Each row is a point on a tangle of strands that fork and nearly touch. The rows are in no order.
Two points are linked if the straight distance between their rows is under 24. Some points are linked to none.
z_857: [ 14   7 -10 -24   4  -2   8  -4  -6 -36]
z_116: [  2   1  13   2  -5  -4   5   4  12 -23]
z_265: [  8  -2  22  36  -8 -26 -22   3  23  16]
z_81: [  0  -2  26  55 -16  -5 -25  -9  17  26]
z_183: [ 13  -3  17  27  -2 -33 -20  10  25  19]
z_494: [ 21   2   3  -6  10 -27  -8   9  12  -1]
z_204: [ 24 -10  -4 -28  36 -10  24  35  18   8]
z_196: [  9  -8   7 -15  18 -15  18  40  31   5]
z_393: [-10   0  -3  11 -13  19   5 -12  -8  -9]
z_394: [  0   2  -6  30 -14   4 -13 -18  -7  10]
z_508: [  7  -5  11 -18  14 -17  15  33  27  -6]
z_513: [ 17   2   5   3   3 -23 -10   5  12  -3]
z_369: [  4  -1  24  47 -13 -13 -24  -5  19  18]
z_138: [ 17  -9   1 -11  26 -10  23  44  33  15]
z_48: [ 19   2   1 -23  15 -20   4  12   9 -15]
z_320: [ 18   8 -17  -6  -1  -3  -3 -13 -11 -21]
z_416: [ 18  -1  11  18   4 -35 -19  11  22  20]
z_521: [ 23 -11  -4 -17  36  -4  27  42  26  14]
z_463: [-27   1 -21 -12  -8  19   5 -20 -37   5]
z_409: [ 29   7 -12  -1   8 -24 -17  -9  -3  -5]
z_201: [ -6   2 -10  -1 -11  16  10 -12 -13 -20]
z_51: [ 20   6 -11 -14   3  -7   0  -7  -5 -26]
z_578: [ 21  -6  -3 -36  32 -13  21  30  14  -3]
z_929: [-46   0   1 -18  -7  34   5 -14 -29  11]
z_434: [  4   1   7  10  -8  -3  -2  -4   5 -15]
z_632: [-20  -1  -8 -11 -12  31  21 -10 -16 -26]
z_904: [-42   0  19  10 -11  44 -12  -6  -4  35]
z_591: [-33   2 -16 -12  -7  18  -1 -21 -38  14]
z_999: [ 25  -1   3  12  11 -40 -20  14  21  27]
z_935: [ 26   2  -5 -24  21 -24  -2   8   4  -8]
z_877: [-13   1  -3 -17 -11  30  27  -6  -9 -42]
z_793: [ 10   6 -12   8  -8   0  -4 -13  -8 -12]
z_712: [  6  -1   8 -37  15  -8  21  23  15 -32]
z_60: [ -1   2   8  -6  -5   5  10   0   4 -32]
z_863: [ 24  -4   0  -9  21 -31  -4  22  19  17]
z_69: [-24  -1  -5  17 -12  22  -8 -17 -19  26]
z_452: [ -3  -2  15  55 -15   5 -27 -16   5  34]
z_766: [-32  -3   3  -1 -13  39  13  -9 -13  -1]
z_20: [ 23  -4   3   3  16 -35 -10  22  23  24]
z_145: [ -5   3  -5 -14  -7  17  19  -6  -7 -39]
z_523: [-29   0  -7   7  -9  22  -9 -18 -26  27]
z_216: [  1   4 -11  -9  -6  13  11 -10 -10 -31]
z_250: [ 13  -2   4 -37  21 -13  20  26  15 -18]
z_210: [  4  -3  14 -12   5 -16   8  21  22 -15]
z_911: [ 12   6 -18  12  -8  -2  -9 -17 -12  -4]
z_175: [-19  -1  -6  31 -12  14 -22 -21 -20  43]
z_447: [  9   4   2 -19   2  -3  10   3   3 -35]
z_838: [  9   1  10  14  -7 -13  -8  -1  11  -6]
z_286: [-28  -1  -3  -7 -12  37  20 -10 -16 -14]
z_533: [  9   5 -24  18  -9  -1 -14 -22 -19   6]
z_459: [-13  -1   0  45 -14  12 -27 -20 -11  48]
z_972: [ 26  -2  -2 -18  22 -28  -3  14  10   6]
z_386: [ 22   6  -6   2   2 -18 -12  -6   1  -9]
z_553: [-35  -2  -1  -4 -10  35   8 -13 -21   8]
z_33: [-22  -1  -2  27 -13  20 -16 -18 -16  36]
z_341: [-31   0 -14  -1  -8  15  -8 -22 -35  24]
z_823: [ -3   0   3  13 -12  10   2  -8  -1 -13]
z_93: [ 11   0   9 -17   7 -16   5  15  15 -18]
z_371: [-20   2 -23 -11 -10  22  13 -17 -30  -9]
z_184: [ -6   0   1  51 -16   8 -27 -20  -5  39]
z_633: [ -1  -1  15 -35   7  -2  27  24  17 -43]
z_219: [-50   1   2 -30  -5  33   3 -15 -35   8]

A fork is a point with three links, a tip a point with one. Leave the first point through the second and follow the links. Name the first fork or tip that comes.
z_857, z_51: z_533
z_766, z_553: z_219
z_341, z_591: z_371
z_196, z_138: z_633
z_632, z_877: z_434
z_93, z_48: z_972

Name the points in between on the shortest way along the links from the first point to the second, in order.
z_184, z_416: z_452 z_81 z_369 z_265 z_183
z_494, z_999: z_972 z_863 z_20
z_204, z_196: z_521 z_138
z_175, z_452: z_459 z_184
z_201, z_434: z_393 z_823
